Points on a hilly landscape, in no order, each with its height.
From any point a climber steps to the highest of the 2 points nearest to it. It stops when none of these is higher. Distance is the straight distance between rows; heights are no part of it.
Pimo height 670: [ -1 -12 -20  17 -35  -9   1  12   1   2   9  -5 -20  18  -2  25  10  43
 -56  -5  -4   7  18   8   6   3 -10  -8  34  18  16  -1  20   8  -5  -4
  12  12 -17  -4 -11   1  33  16   4 -16  38 -14  23  -2  -3 -15]
Vove height 539: [-22 -20 -10   1 -14 -12 -14  28   7 -15  -1 -18   7  22  18  18 -23 -16
 -42  34   9  13  -2  -2  -3  -9   3  20  21  -8   5  -5  13  -3  -2  17
  -3   6  15  14 -14  13 -21  13  -5   3 -10 -29  -5 -11 -11  31]
sobaf height 214: [ 14   6  -7  14   1   7  18  -2  -6 -12 -14  18 -15  -2 -20 -16  27  10
   3  -7  23   1 -20  19  -2  -7   4 -17 -10 -17  12 -25   9  38 -22  -4
  31  -8  -9 -21  20  -9   4 -32  19   9  16  -3  24  18 -17 -10]
rute height 752: [ -8  -5  12 -24  30 -13   5   6 -21  14  15 -14   8   3  19   5   1 -26
   2   2   1 -17  -6 -17   6  -7  -2   9  -9  20 -20  31   9  -5  14  -4
 -26   7  -5  -8 -14  -4   5  11  -8  -6 -46  12 -15 -27  20  13]
bavam height 376: [  7  11   8  -3  -6  15  -7 -11  -9   1   5  10 -23   8   6   4   0  -6
  -6  -1  -3 -12   4  -5 -12 -24  16 -18  31  21  10   4 -16 -25   5   6
 -12  17   5  13  -6   4   8  10 -14  15  13  -6   2  30 -13 -25]
rapo height 233: [ 20  -4  -5   4  16   8  26  -4  -1 -15  -9  17  -6  -7 -20  -8  19  19
   7 -10   6  -6  -3 -14  -9 -10   4 -17  -6  -6   1 -11   8  25 -12   1
   3 -11  -9 -19  23 -13  17 -25  13  -1   9  14  19   4  -1 -13]
Gekun height 150: [ 24   7  28 -19   1   6  -5 -14   0  12  -4  16  26   1  28 -12 -41 -29
  10 -10  -8   2  10 -20  -1   9   7  31  -6 -18 -29 -18  14 -21   7 -13
 -26 -13  22  14  20  12 -32   7  -8   6 -25 -32 -12   1  -9  -7]
momig height 287: [ -9  26  -1  -9  12 -13 -12 -20 -24  13  12   6  -9   5   1  -9  24 -29
  19  12  -9 -20 -26  40   3 -17  -9 -11  -5  11  17  25 -23  -3  -1 -14
  -5   7  11   0 -16  -7  24  -2   7  19   3  22 -19   7  13  17]
puvup height 796: [ -5  21 -13  24  -7 -16  -2  -5 -17  -2  -5 -16 -19  -5 -22  -9  18  16
 -13 -26 -13  10   4 -14   5   3  -9  -3 -10   6   3   0 -26 -12  14  -2
   6  25 -25  -7 -10  11  17   7 -12 -10  29  32   6   4   0  -3]
bopen height 604: [-16 -32  12 -21  -2  32  23  23  16  15  10  10  13  -8   9   2  -9  13
 -13   0  18 -38   3 -39  18  -1   1  -6   1  10   8 -22   4   1 -10   8
 -39 -16  16 -13  18   1  42  -8  14  -1  -8   6   3 -13  10 -29]
nilub height 523: [ 19 -19  31 -11  27 -16 -12   0 -26  -7  21  38 -15  22  -4 -12  -8 -25
  15   2  -8  10  -9   7  -4  -5   4 -13 -17  -2 -37  14   4  16  10 -14
  14  16   0  -5   2 -21 -24  -1   2 -37 -42  -8 -21   3  -3  26]
deze height 412: [  8 -15   1  -7 -27  14  -7  -3  11 -17  10  21 -12  21  15   7 -16  -6
 -29  13   7  -5  12   3 -10 -21  21 -17  51  20  12  -8  12  -7  -5   7
  -9   2  15   6   1   7   1   4  -3   9  10 -27   1  25 -18 -26]
bimim height 575: [ -1  15  -7   3   9  35  17   4   4   9 -14 -24  12 -16  -6  23   1   2
  17   2   0   1 -14  -5  13   7  -9 -14 -10  -5  26 -12 -12 -15 -14  26
  -6 -16 -13   2   3  -7  24  14   1   2  22  21  26  -3  17 -19]
dele height 616: [ -8  35   1   5  -3   0  -7 -15   2  12  -1 -22  -2 -18   4   3   4 -15
  14   5   4  -3  -5  11   2   8  -4  -2 -10  -5   7   8 -15 -12  -1  10
  11  -4 -12  20 -18   7  -1  15  -7  15  17   7  -3 -11   4  -4]
lisu height 162: [ 23  11  29 -19  12  11  -9 -10  10  10  -1  18  18   0  22 -14 -16 -40
  23 -15   2  -7  -6  -4  -8   9  13  10 -15 -16 -16   0   4 -25 -15  -7
 -17 -21  16   5  10  -1 -31   9 -17  15 -27 -29 -11   5   5   2]
tif height 30: [  4 -11   2  11   6 -35 -15  -9 -30  -6  18   6 -13  15  -9   0   3  18
 -18 -11 -18  21   6  17  -5   0 -29   7  16  12 -23  22 -12  -6  20  -2
  38  24  -8   1 -24  -6 -10   4  -6 -31   7   5 -17  12 -11  25]
pid height 349: [-13  31   1 -18 -11  12   6 -17  16  11  10  -6   8 -25   4  -9   7   0
   6 -16  14 -43   5  14 -15  16   8  27  32  27   6  15  -7 -24   6 -25
 -23  -4 -24  18  -4  13  10 -17 -21  25   4  -2  -8 -11 -12 -38]
veb height 716: [-23  37  -4  25 -37 -15 -32 -17   6  16   1   6 -26 -13  -9 -11  -1  -7
  14  -4   5   5   1  50  -7  11  18   5  -2  -5  13  -5 -17  -6   8  -2
  24  13 -13  33 -13  18 -17  23  20  22  15  -1   5   4 -23 -14]
lebid height 565: [ -6 -34  11 -13   7  30  10  15  12   1   8  12  12  13  20   3 -12   1
 -13   3  -2 -27   4 -27  -7 -18  18  -2  20  13   7   1   9  -9  -4  11
 -41 -17  17 -12   8   4  27   7   0   5 -13 -12   7  10  14 -16]
pip height 734: [ -1  -2  -6  10 -27   3  -9  -1  14 -21 -11 -23  13  -5  -2  23 -19  11
 -13  -1  -7  26   9   2   9  11  10  -5  13 -16   8 -27  12  14  -7  12
  18 -10  -4   2  -4   8  -4  15   9   0  18 -18  18  -2   6  -3]
nepil height 570: [  1   6   0   5   9   6   7   7   7  -9 -30 -21  23 -22 -11   4 -14   9
  13 -18 -13   6   4 -35   3   5   8  -7 -17 -24 -11 -30   8  12  -8  -2
 -15 -18  -3 -21  13   7 -12 -15   4  -3  -9   0  14  -9  20   4]
kanaz height 569: [ 24 -22  21  -7  27  -9  -5   9 -15 -12   7  26 -10  14 -13 -13   4 -17
  18   8   5   4 -21  -1 -10  -2   4 -15 -35 -22 -30  -8   6  35  -4  -8
  14  -1  -2   0   3 -16 -35  -7  -2 -18 -38  -3  -4   8   7  39]
luda height 118: [ 25 -15  30   2  11 -18  -3 -17 -11  -1   3  31  -3  13   6 -24 -19  12
  11 -17 -21  16  29 -25   5   3  16   7   5  -2 -44   4   5   2  31 -22
  -8  -7   9  -9  23   5 -21  -5   3 -27 -25  -3 -18  10  -6  -6]
Tar height 725: [  2  23 -26  21  -5   1   3   1 -15  -8  -6 -29 -10  -9  -6  10  -2  18
 -23 -14 -28  26  14 -25   8  11  -4  -8 -12   4  -7  -7 -18 -27  11   4
   0  13 -23  10 -18  22   5  36 -27  -9  26  13  19   6  19  -5]
sab height 497: [-15   0  -9  12  -7  -2  -2  22  -7   4 -17 -24  16   1   6  -4  -6  34
 -24 -22 -11 -17  -6 -25 -15  -2  15  13  28   7  -9   1  13 -24   5 -24
 -34  -4 -18 -17  -7  16   9 -15 -10   8 -18 -25  23  -8   5  14]
giril height 326: [-25 -20   5  -2   2   5   3  36   1   2 -10 -14  -1   4  -5  -4  -7 -12
   6  19  24  -8 -10 -28  21 -13  -2 -10 -25 -13  16 -30   0  22  -1  22
  -7  12  19 -14   9   2  -4 -17  14   4  -3  15 -14 -14   1  11]
vozuk height 303: [-15 -38  -3  13  13  24   5  55  -8   6 -13 -13  13  20   0  -3  -4  -4
  -8   3  12  -9 -19 -12  12 -13   4 -11 -17 -16  28 -18   7  16 -15  17
  -3  10  24 -25   0   1  -2 -21   6   1 -13   8   8   0   3  29]
bel height 482: [ 12 -12  28  -4  18 -20 -21   5 -31  -5   6  19  -9  24  16   0  -7 -32
  -9  10  -4   9  -8  -8  -2 -22   9 -13  -4   8 -22  14   5  -3  10   5
  -9  18  16  -2  -6  -5 -15   8   1 -26 -33  -4 -16   3  -7  21]
Kuf height 91: [ 40  21  18   3  27   4   7 -23 -17  17 -11  10   2 -18   4   1 -14  12
  16 -39 -40  29  34 -38  13   8   3   6 -20   9 -24  -2 -19 -27  11 -14
 -18   1   4   2  12  11  -7   9  -8 -10  -1   9   6  22  11 -18]
pefa height 63: [ 19  -4 -25   8  -5 -10  11 -30  20 -23   0   0  20 -32 -10   1  -3  32
   1  -7 -21  38  34 -18  10  34 -11   9   0  -7 -19   0  -3  11   1  -6
  19  -7 -22   9   6 -15  -2   4  -9 -21  12  10  -2 -14   0  -3]
zut height 740: [  9 -15 -15   1 -16  -8   5   3   6  -8  11   7 -11  14  -8  11  13  37
 -36 -14  -8  -4  27 -25   6   4  -9 -21  29  26  11  -1   7   2  -1 -10
 -10   9 -11 -10  -1 -11  46  11  -2 -18  32   0  16  -3   3 -28]
tuk height 445: [ 15 -10  18  -4  17 -26 -16  -5 -33  -4  11   3 -12  19  10   4 -15  -7
 -15   7 -21  23  15 -28  13  -7  -7  -7   2  10 -38   5   6  -4  30   5
   0  30   6   5  -7   0 -16  16  -5 -39 -22  10 -14  -1  -2  18]
Zab height 606: [-17 -30 -13   5 -17  -5   7  27  15  -2   3 -13   0  21   1  17   1  31
 -42  10   8 -10   4  11   4 -10 -19   3  26  11  11   2  24  18  -7   5
  11   0  -7 -11 -17   0  32  -7  10  -7  24  -7   7 -14  -8   7]
pil height 665: [-14 -20 -18  -5  15  24  21  23  23  -8 -10 -24  28  -6  -1  20 -17  -6
  14  16  14  -7 -13  -8   5   6  -5  -1 -20 -22  16  -9  10  20 -14  16
   1 -19   4   0   8  -7  -8 -11   6   7  -4  12  13 -17  21  12]
Kovud height 209: [ -4   6   7 -15  19 -19   7 -15  -2 -11  10   0   6  -4  -9  -9  12  -4
  24  -8   1 -20  -3  17 -20   3 -17  12   9  12 -18  27  -6   4   9 -15
   8   5 -14  -2  -3  -1  17 -15  -6  -2  -4  16 -16 -12   1   1]
maru height 908: [  7 -11 -21  -7 -31   0  19 -18  23 -16  -1 -10  13 -27  -5  17   0  30
 -22  -1  -7  21  20 -26  29  34 -12  -6  -5   3  17 -23  11  21 -21   9
 -13  -2 -14 -10  16 -18  27  10   1 -19  23   1  16 -20   9 -34]
vegu height 542: [ 10  20 -11 -18   3  30  16  -8  28  17  -7  -8   5 -22  12  24   4 -24
  32  26  19   3 -13  47  -7  10 -16  -2 -30 -15  19   9   2   3 -25  12
  19 -26   7  33  -4 -15  -5  13  10  15  12  -2   4  -5   6  -4]
vabo height 496: [ -8 -53 -11 -11  17   3  23  26  33 -17  14  11  15  13   2   5   2  -3
   2  26  13 -14  -9   8 -18  -2   0  14  -8  -6 -10   6  34  44 -11  -2
   9 -26  12 -14  11  -2   1 -26   3  10 -17  -3   0  -5   0  18]
fopi height 196: [-15   4  -8  18 -14  15  13  20   9   1 -18 -14  -2  -3 -12   2  16   8
   1   3  23  -1 -19  33   4  -8  -4   0  -4 -22  23 -17  13  33 -17   4
  31  -7 -10 -13   0   2   4 -21  21   5  16   0  13  -8 -15   4]
Dav height 597: [-11  -2  -5  15 -32 -33 -24  17 -14 -11   0 -11  -9  14   4   4 -20   1
 -49  20   0  16   7  -7   1  -6  -5  13  17 -14 -10 -18   6  -5  17  13
   7  20   5  11   0  18 -36   8  -5  -6 -11 -23  -8  -8 -36  27]
marap height 557: [  7  13  11  10 -14 -11 -17 -14   2 -18   9  26 -33  -9 -23 -34  -2  -3
  38  -1   8  15   6  15   3  13   9   3 -16 -25  -7 -20 -19  10   5  -5
  34   1   5   9  15 -22 -40  -5  13  -1  11 -16 -27   9 -26  -3]
meb height 256: [ 17 -29 -10  16   6  11  23  18  -2   0  -4  25   3  21  -6   6  12  30
 -15 -12   0 -11  -9  -5  -1 -14   0 -19   5  -8  14  -7  26  28 -22  -1
   6 -15  -2 -46   9  -9  25 -25  11   0   6 -12  31  11  -2  -7]
mek height 622: [-17  -5   2 -24   8  25   9   7  -2  18   3   2   5   0  28   4  -8  -9
 -11  13   2 -23  -3 -30  -7 -15  18  13  23  17   3   6  -1 -45   2   3
 -53   7  11   5   2   9  10  17 -16  14 -21 -22   8   3  13  -5]
tuzi height 618: [ 10  -5   1 -10  28 -12  -3   4 -22 -10   3   9 -10   0 -20  -1  15 -18
  20  24  16  -2 -27  11  -5  -3 -14 -15 -43 -15  -7  -9  -2  43  -3  -7
  24   5  -1   6  -6 -26 -22  -8   7 -10 -29  16 -11  -2  11  37]
fozom height 819: [ 18 -28 -23 -14 -26   0  15 -13  21  -9  14  16  -2  -6  -2  16  16  35
 -34   0  -9  -1  30 -32  24  27 -23 -17  11  22  20  -7   5  16 -19  -1
 -22   7  -8 -10  12 -22  46  22  -3 -32  28   3  14 -14   9 -52]
mibik height 177: [  8  10  14 -21  14   2 -15  -6  17  -2   8   9   5   4  21 -15  -3 -29
  17  -2   2  -9  -1  22 -22  14  17  17  11   3 -11  26   4 -26  -5 -14
  -2 -17  11  14  -7  -4 -25   8 -20  22 -18 -30 -18   0  -1  -4]
fozuk height 673: [-16  19 -15  12 -24  -5 -13   0   5  -7  -6 -37   5  -5   1  13 -22  -2
 -22   4  -6  24  10 -11   7  12   0   5   6 -18  -5 -19  -1  -8   5  13
  12  -3 -15  22 -13  20 -22  35  -7   1   8 -13  15  -8  10   9]
gak height 393: [-10  -1   1   7   0  32   4  20  18   2 -16 -12  20   8  11  -8   2  -6
   1 -13   3  -9 -21   6 -14   3  42   4  29  13  27  -3  20 -19 -16 -12
 -34 -24  -2 -16   0  15  12  -7  -3  24 -10 -28  29  17  17 -14]
rinas height 420: [ -6 -21   3  15  17  21   0  28  12  13  -7  -5  23  27   9  -5  14 -13
 -11  -6   1  -5 -21  19 -19 -11  25  14  12   4  23  17  20  -9 -20   3
  -8 -17  10 -23  -7   7   4 -13 -12   6  -8 -19  17  18   8  20]
Vug height 613: [-18  -3  -5   5   7  39  18  34   7   6 -22 -20   6 -14  -8   6  -1   6
  12   0  18  -9 -19 -17  23   4  -1 -27 -18 -10  32 -35 -14  -1  -9  18
 -16  -7   7 -14  19 -10  30  -7  12   2   9  25  25  -3  14 -20]
Dofav height 549: [-11 -56 -12  -3  -2   1  24  24  23 -10  17  13  10  27   3   8   4  22
 -22  14  10 -19  -3   7 -10 -15 -13   5  15   6   3   8  36  38 -17  -3
   7  -8  11 -26  -1  -6  27 -31  14  -3   3  -3   2 -14  -8   8]
togaf height 53: [ 19 -10 -11   3  10 -13   9 -35   7 -17  10  22  -1  -9 -14  -8   8  31
   9 -18 -14  27  31 -10   7  18 -15   8  11  12 -22  16 -17  -1  16  -9
  26   5 -16  10   6 -14   5   3  -5 -23  18  17 -17  -3  -5  -4]
Veku height 504: [ -7   5 -14  -8   2  39  16  20  47   5  -9 -23  13 -12  16  23   7 -14
  29  20  23  13 -16  66 -11  -1  -5   5  -3  -5  30  17  31  13 -12   4
   8 -22   7  21   3   4   5  12  16   7   8  -2  14  -1  12 -13]
fol height 134: [ 25  -9  33 -11   5  -2  -4 -13   4  -2   7  34   4   5  10 -25 -25 -13
  23  -4  -5   2  20 -18  10  10  13  11 -10 -19 -43 -13  13   7  11 -11
  -6 -10  19  -4  31   6 -27  -8   0  -9 -24 -18 -23   4 -13  -8]
vav height 493: [-19 -39  -2 -21  10  -2  -6  25  22 -13  10  -8  12  22  26  15 -20 -31
 -20  35  16   0   1  -4  -1  -7   7  24   9   5   8   4  21   1  -6  17
  -9  -6  32   6  -1   1  -8  10 -10  13 -15 -17 -17 -19   2  15]
rul height 460: [  0   4   2  15 -14 -24  -6   9 -13   3  -8  -4  -3   7  -2 -19  -4  39
 -30 -35  -9 -16  11 -29  -1  -5   3   6  20  12 -12  -7  13  -5  10 -23
 -21   6 -12 -27   7  13   6 -29  -1   0  -6 -12  10  -5 -10   1]
vedud height 663: [-23 -25  -7   0   9  24  28  34  20  -1 -11  -8  17 -15  -6  -3  -2  21
  -2  -5  17 -25 -15 -25  13   9   3 -17  -4  -6  17 -26   6  13 -12   3
 -26 -21   6 -23  24 -11  39 -24  20  -1  -6  17  24 -24  15 -20]
Fonip height 409: [ 19   9   8   0   7 -15 -20  -2 -27  -2  -8  -6 -21  12   6  11 -15 -16
 -16  12 -16  34  16 -33  17 -12  -9 -15 -17  -7 -18 -13 -12 -12  15  24
  -1  31  18   7  -7   6 -26  33  -7 -21  -2  10 -10  10   4  12]
zasum height 423: [ 14 -11  13   7  -2  -9  -1   6 -10  -3  -3  22  -2  18   2 -17  -3  16
 -14 -29  -9  -8  12 -22  -8 -14  13 -14  16   4 -12  -1  15   5  -3  -9
 -11  -5   5 -34   6  11  10 -24   3  -1  -3 -13   4  11  -8  -5]
taso height 727: [-14 -29 -15  -6  15  24  31  24  26  -1   1 -11  37 -11   3  28 -12  21
   6   8  -2 -21 -10 -19   1  13 -11   2  -4  -6   7  -3   7   8 -10  12
 -21 -29  -4  -6  11 -16  28  -7   7  -5  -5  21  21 -24  25  -4]
latok height 438: [-20 -10  -4  -6  -6  10  -3  18  27  -7  -3 -19   5   9   9   9   3  -9
  -5  14  13  -3  -6  28 -11  -9   6  12  15   5  11   8  20   4  -7   9
   9  -9   2  10 -10   9   9   0   6  14   9 -12  -3  -7  -4   0]
kiduf height 73: [ 40  -2 -17  -5  -4  16  13 -33  -1  -7   2  11  20 -34   4  10  -9  14
   1 -13 -30  47  35 -33  19  32 -24  11 -33  -5 -13  -7 -12 -10  -4   9
   2   3 -17  16   5  -7   0  16  -9 -20  17  12   0  -2   0  -5]
fotib height 377: [ 16  19  25  -2   2 -13 -22  -9 -22   4 -11   6 -22  -4  -1 -11  -1 -20
  14  11  -7  19  10 -24  28 -13   0 -13 -36  -6 -14 -29 -16   0   6  16
  -2  31  24   2  13   3 -26   5   8  -8   1   8 -25  10 -11  -3]
takob height 103: [ 32   5  34  -6  30  -4   4 -22 -22   7  -1  27  -7   3   1 -13  -9   5
  25 -33 -25   8  19 -25   0  -5  14  -8 -11   6 -38  19 -15  -7  25 -13
 -11   4   6  -5  17   8  -7  -2  -2 -19 -19   8  -3  18   8  -7]
vola height 821: [-16   8   7  29 -12 -13 -26  10  -2   6  -8   0  -8   9   2 -10  12  -1
 -16   4   8 -16 -21  60  -5  -9   1  23  -5 -14   6  11   2  15 -14   8
  32  10   3 -18 -11   7 -14  -9   1   6  -8 -21 -18   7 -25  24]
Gop height 311: [-10  37  13  -1 -32 -26 -12 -29 -18  27  12  17 -27 -15 -14 -29   4  -1
  -1  -1   4 -17  11 -15  22  -3  -7  13  -3  33  -7  -2 -25 -29  39 -24
 -27  34   4  19  19  13 -17 -10 -12  13  -4  14 -25  14 -25 -24]
pasa height 252: [-23  22  -2   1 -12 -28 -17 -11 -23  -2   8   8 -22  -9 -25 -17  22 -20
  13  21  10 -11 -19  31   9  -8 -13  -4 -24 -20   9 -18 -26  34   3  -8
  21  17   3  -7   5  -2  10 -20  23   9  10  22 -28  -3 -12  17]
Gog height 534: [ -4   0  -4  13   4   1   4  12   3  -5 -22 -24  28  -7  -8   2  -3  24
  -2 -34  -8  -7  -3 -15 -11   8   9   1   9 -14  -4  -6  19   6  -9 -16
  -9 -22 -21 -25  -6   9   8 -27  -1   2  -4  -7  21 -14  10   7]
sudug height 249: [  3   4  -2  13 -18 -20 -12 -14  -4  -1   4  21  -3  13  -2 -20 -13  22
 -11 -23  -7   3  12   4 -20   0  18  16  52  15 -16  17   2 -35  29 -34
  -9  -6  -8   8   8  13 -25 -20 -11  11 -20 -27  -1  18 -26  -8]
saf height 471: [-10 -13 -19  -1   6  31   6  29  35   6  -3 -30  14  14  21  27   1  -6
  -1  21   9  16  -5  46 -12 -11  -8   4   6   7  27  28  27  -3  -7  13
   9 -12  10  16 -18   3  12  19  12   0  13  -2  18   0  19   8]
dipi height 82: [ 36  12   1   0  10  14   8 -40  -2   8  -2  11  24 -36   0   7 -13  19
  16 -40 -26  34  32 -26   7  29   2   9  -6  -2 -13  -1 -12 -23   4 -13
   0 -16  -9   9  12  -2  -9   6  -8 -10   7   1   4  11   3 -20]
rusid height 193: [  2   0   8 -30  23  -2   5  -9  18  -2  10   4  14 -17  11  -6   1 -19
  31  -7   6 -23   1  16 -21  19   0  23   1   1 -20  24   7  -1   0 -18
   5 -20  -2   3   2  -1  -3 -14 -16  16 -18 -11 -20 -18  -3  -7]
fom height 270: [-12  29  -2  10 -13 -31 -29 -16 -45  12  12   5 -22   2 -18 -13  18 -14
   1   3 -11  -3 -20  27  12 -15 -14 -16 -15  -2  11   3 -34   2  11  -5
  10  26   0  -6 -16   5  12  -3  11   4  12  27 -15  15  -4  19]
zotu height 753: [ -7  26  -4  11  15 -18   1  -2 -25   1  -9 -27   5  -6 -21  -6  14   9
   4 -22 -12  -2 -11 -17  -4   7 -17  -3  -6  -1  -9  11 -16  -7  13  -7
  -2  12 -27 -11 -23   9   5  -1 -11 -12   3  29   5 -11  17  16]
kub height 348: [ -5   8   0 -13  -5  20  -2  -5   1  11   3  -5  -9   9  23  18  -6 -24
  -9  25   9  -2  -6   2  -2 -21   7  -7  13  11  24  11  -9 -32  -9  23
  -7   7  13  23 -12   1   2  31  -8  21   8 -15   2  12   5  -2]
reluv height 809: [ 12 -14 -20   6 -31   0  12  -7  19 -22  -4 -14  12  -4  -8  31  -1  32
  -9   5  -6  27  11   5   6  19   3 -11  12  -8  19 -18  22  32 -17   3
  14 -11 -10 -13   2 -10  14   4  17 -12  21  -8  31  -8  14 -18]
tud height 271: [ -6  18  10   8  -8 -30 -23 -19 -16   3   9  17 -13   6 -10 -24  -2   7
   8 -18  -1   0  -4  16 -17   0   4  13  26  14 -10  27 -23 -37  33 -30
   1   7  -4  14  -5   3 -23 -10  -6  13 -15  -7 -12  20 -18  -7]
Nemet height 330: [-13  34   5 -10 -27  -2  -3 -21   0  20  15   5 -12 -14   1 -16   4  -1
   0  -4  12 -36  12  -6  -3   0   3  13  22  27   0   7 -16 -32  21 -21
 -24  17  -9  22   4  11  -8  -7 -22  22   2  -1 -16   3 -20 -27]
Tero height 615: [  1  -5 -13   8  25  18  19  17  -2  -9 -29 -19  19 -13 -20   8   4   5
  16  -1   7  -2 -17 -17  -5   2   1 -15 -29 -34  12 -16   3  25 -14   5
   1 -17 -10  -6  10  -7 -14 -18   5  -1  -8  20  25  -3  21  22]
tesi height 540: [  9  10 -19  -9  24  17  27  -1   2  11  -7  -9  12  -6   3  29  13  -2
  23  20   6  -7 -15   1   0   0 -32 -12 -30  -3   9  15 -10  -3 -11  30
   6 -12  -6  12  -2 -20   7  12   1  -4  14  35  14  -9  24   9]
nabep height 353: [ -1  -2  13  -6  -6   2  -7  -3  -4  -2  -3   7 -16  -2  -7   4   6 -16
  10  22  17   6   4 -20  17 -17  -5 -14 -27  -9   4 -25  -9  14  -5  35
  11  18  18   0  13  -3  -5   1  10   3  14   9 -24   0  -8  -2]
medol height 602: [ 11  15   8   6 -20   2 -18 -24   9 -10   8  10 -19 -20 -10 -10  -5  -6
  21  -7   0  27  20   7  15  14   8  -6 -11 -16   0 -23 -17  -5   0  11
  32   2   6  18  12  -9 -29  18   8   2  22 -15 -15  14 -22 -18]
mita height 681: [ -5   2  23 -28  14   6   9   3 -13  27   3  -6   7  -5  31  -2 -16 -18
  -2   3   3 -21   4 -36   6  -6   4  23  -9  10 -18   5   7 -22   9  -1
 -49   3   8   3   4  14   5   6  -9   4 -33  -6  -8 -15   7  -1]
mina height 450: [-15 -28   0 -17 -14  11  -3  10  27 -16  13   1   5  17  17  10 -12  -9
 -21  26  14 -13  10   6 -10 -14  10  12  38  18   8  -2  23   0  -9  11
 -11  -8  14  12  -3   5   8   3  -6  19   2 -23 -12   0 -11 -12]
puse height 304: [ -5  11   2 -15  21  11   2 -13 -18  30   7   7  -2   8  18  -4  26 -39
  21  16   2 -23 -23  18   5 -19   9 -12 -13  22  33  28 -16 -15  -5   1
 -26  -3  31  -3 -14 -19  21   5   4  26  -6  17 -17   2  24  11]
levu height 728: [-15  23   2  19 -25 -21 -39  -4  -3   9  10  16 -28   6  -6 -19  -2 -11
   7   5   1  -2 -12  70 -14   1   3  14  -8 -12   8   8 -16   5   2  -9
  28  10   5  12 -20   4 -14   7  20  11   5 -14 -15   5 -28  15]
fef height 237: [ -2  21  -1  -1  -3 -20   1 -29 -13 -12   7  16 -20 -15 -27 -24  26  -1
  19   5  11  -3  -4  13   2  -1 -15  -1 -16  -1  -1  -5 -29  22   3 -10
  25  23  -7  -2  13 -14  12 -15  10  -4  19  30 -21   1 -12  -2]
pebef height 662: [-13  24 -17  19 -13   0  -1  -9   7   0   0 -31  -3 -12  -3   9   1   3
  -7  -1 -12  20   8  11   0  17  -7  -2  -2  -6  -2   5  -9 -12   1  15
  28  -2 -29  27 -23  21  -8  37 -11  -8  29  14  12 -16  14  -2]
Lobik height 744: [ -7  -1   7  15  -8 -11 -17   9 -18  -1  -8  -5  -5  12  -4  -2   8   0
 -11  -7   4   0 -10  16  -7 -12  -3   3   1 -10   0   3  -1   7  -3  10
  23  10   0 -11 -15   6  -8 -11   1   0   5  -8  -6   6 -18  20]
Ripir height 825: [ -7   6   5  -8  25  -9   7   5 -25   8  -3 -25   7  -1  -2   7   5 -14
   5   0  -4  -6  -9 -29   9   0 -18 -13 -18   1 -14  13  -1  -1  11   8
 -14  10 -12  -9 -22   1  -5   9  -4 -14 -26  29 -10 -22  28  22]
rinir height 325: [-16  14  -5  -9   6  10  -5  -3   2  20   2  -2 -10  15  22   0  21 -30
  -1  27   8 -13 -17  25 -20 -23  24  -1  14  22  35  30  -9 -29  -4   0
 -20   6  20  13 -20  -5   7  11  -6  25  -1  -8  -3  11  10   3]
runi height 41: [ 17 -10  -1  -1  18 -25  -9 -25  -7 -10  21  10 -10   7  -7   0  -4  17
  11  -4 -20  32  18   8  -1  16 -27   3  10  12 -29  28 -16 -15  26  -2
  33   6  -9  20 -16 -14 -15  23 -10 -29  12   8 -22   2   6  15]
kir height 222: [ -3  21  -9 -10  15 -22  16 -29 -16  -5  11   3  -2  -7 -26 -12  24   6
  25   5   0  -9 -10  22 -16   1 -38  11  -1  15 -13  21 -26  14  -2 -14
  17  13 -16   2   2 -11  33 -12  -3 -16   7  43  -7  -6   4   1]
Soboz height 567: [  7  14 -14 -11  25  -3  16  -7  -8   7  -8 -11   3 -15  -5  13  18 -17
  27  24  10  -9 -20  10  -3   9 -25 -14 -38 -15   2  11 -10  18  -5   9
  16  -8   0  15  -9 -25 -11   2   3   2 -12  33  -6 -16  24  27]
nop height 371: [-14  12   1  -6 -14  25   4   2  25  -4  -7 -18  11 -11  10  -5   5   0
   1 -10  11 -27  -7  22 -15   5  34  15  46  20  14   6  19 -15  -7 -19
 -27 -13 -19   5  -4  18   7 -11  -5  25  -2 -22  11   3   4 -35]
tedom height 279: [  2 -28  -5  24  17  22  17  36 -18   8 -16   8  -1  23  -4   5  12  16
 -13  -6  11 -17 -20   3  11 -28  -7 -15 -11 -11  21  -9   5  21 -16  17
   8   2  12 -46   8  -7  18 -23   1   2   1   5  15  17  -5  18]
Sem height 652: [ -3  24  -1  24 -34  -5 -23 -17   5  -3  -5  -2 -29 -18 -14  -4  -1   0
   9 -16  -2  30  14  25  11  16  26 -10  -8 -12  13 -26 -17   1  -2  14
  33  12 -10  16  -1  11 -19  31  21   7  26  -1  10  12 -25 -22]
Mupe height 578: [  1  42  -9  -4   4   6   4 -15  17  13 -12 -22   3 -36  -2  11   4 -21
  35  11   8   2  -8  35  -3  26  -7  -2 -31 -31   3   6 -10   0 -15   0
  26 -22  -8  24 -13 -12 -18  13   0  14   9   3  -1 -22  12   6]
Lud height 454: [  9 -38   2  -6  11  14   8  18  38  -8   8  23  18  25   7  -1   6 -16
   5  11  -4   0  -8  22 -25  -7  12   2   7  -2  -4  13  29  16 -21   2
   6 -29  10 -12   0   0   2 -13  -6   3 -10 -18  11  20   5  14]
zodo height 293: [ -9  34   5  14 -25 -41 -28 -23 -32  15   7  16 -30  -4 -25 -27   2   3
   0  -9  -7   5  -2   3   9 -12   2   1  -2  22  -3   8 -39 -35  39 -21
 -14  31   4  10   5  12 -19  -7  -2  14 -10  14  -7  27 -21  -6]
bosa height 661: [  2  -5   0  16 -22 -22 -21   1  -8 -11   3   0  -6  15   3   3 -15  18
 -34  -4 -10  17  17  -2  -7  -2   5   7  31   1 -13   0   6  -8  13  -1
  17   8  -1   7  -4   6 -17  -1  -4  -4   7 -22  -3   3 -24  14]

Two climbers start at each pair of points below. Name the first point that both come to, or write -.
runi / tud => -
saf / vozuk => -
vabo / latok => maru

Where does a climber stop that starts at each point below?
zodo => maru
fef => mina
luda => mina
sobaf => tuzi
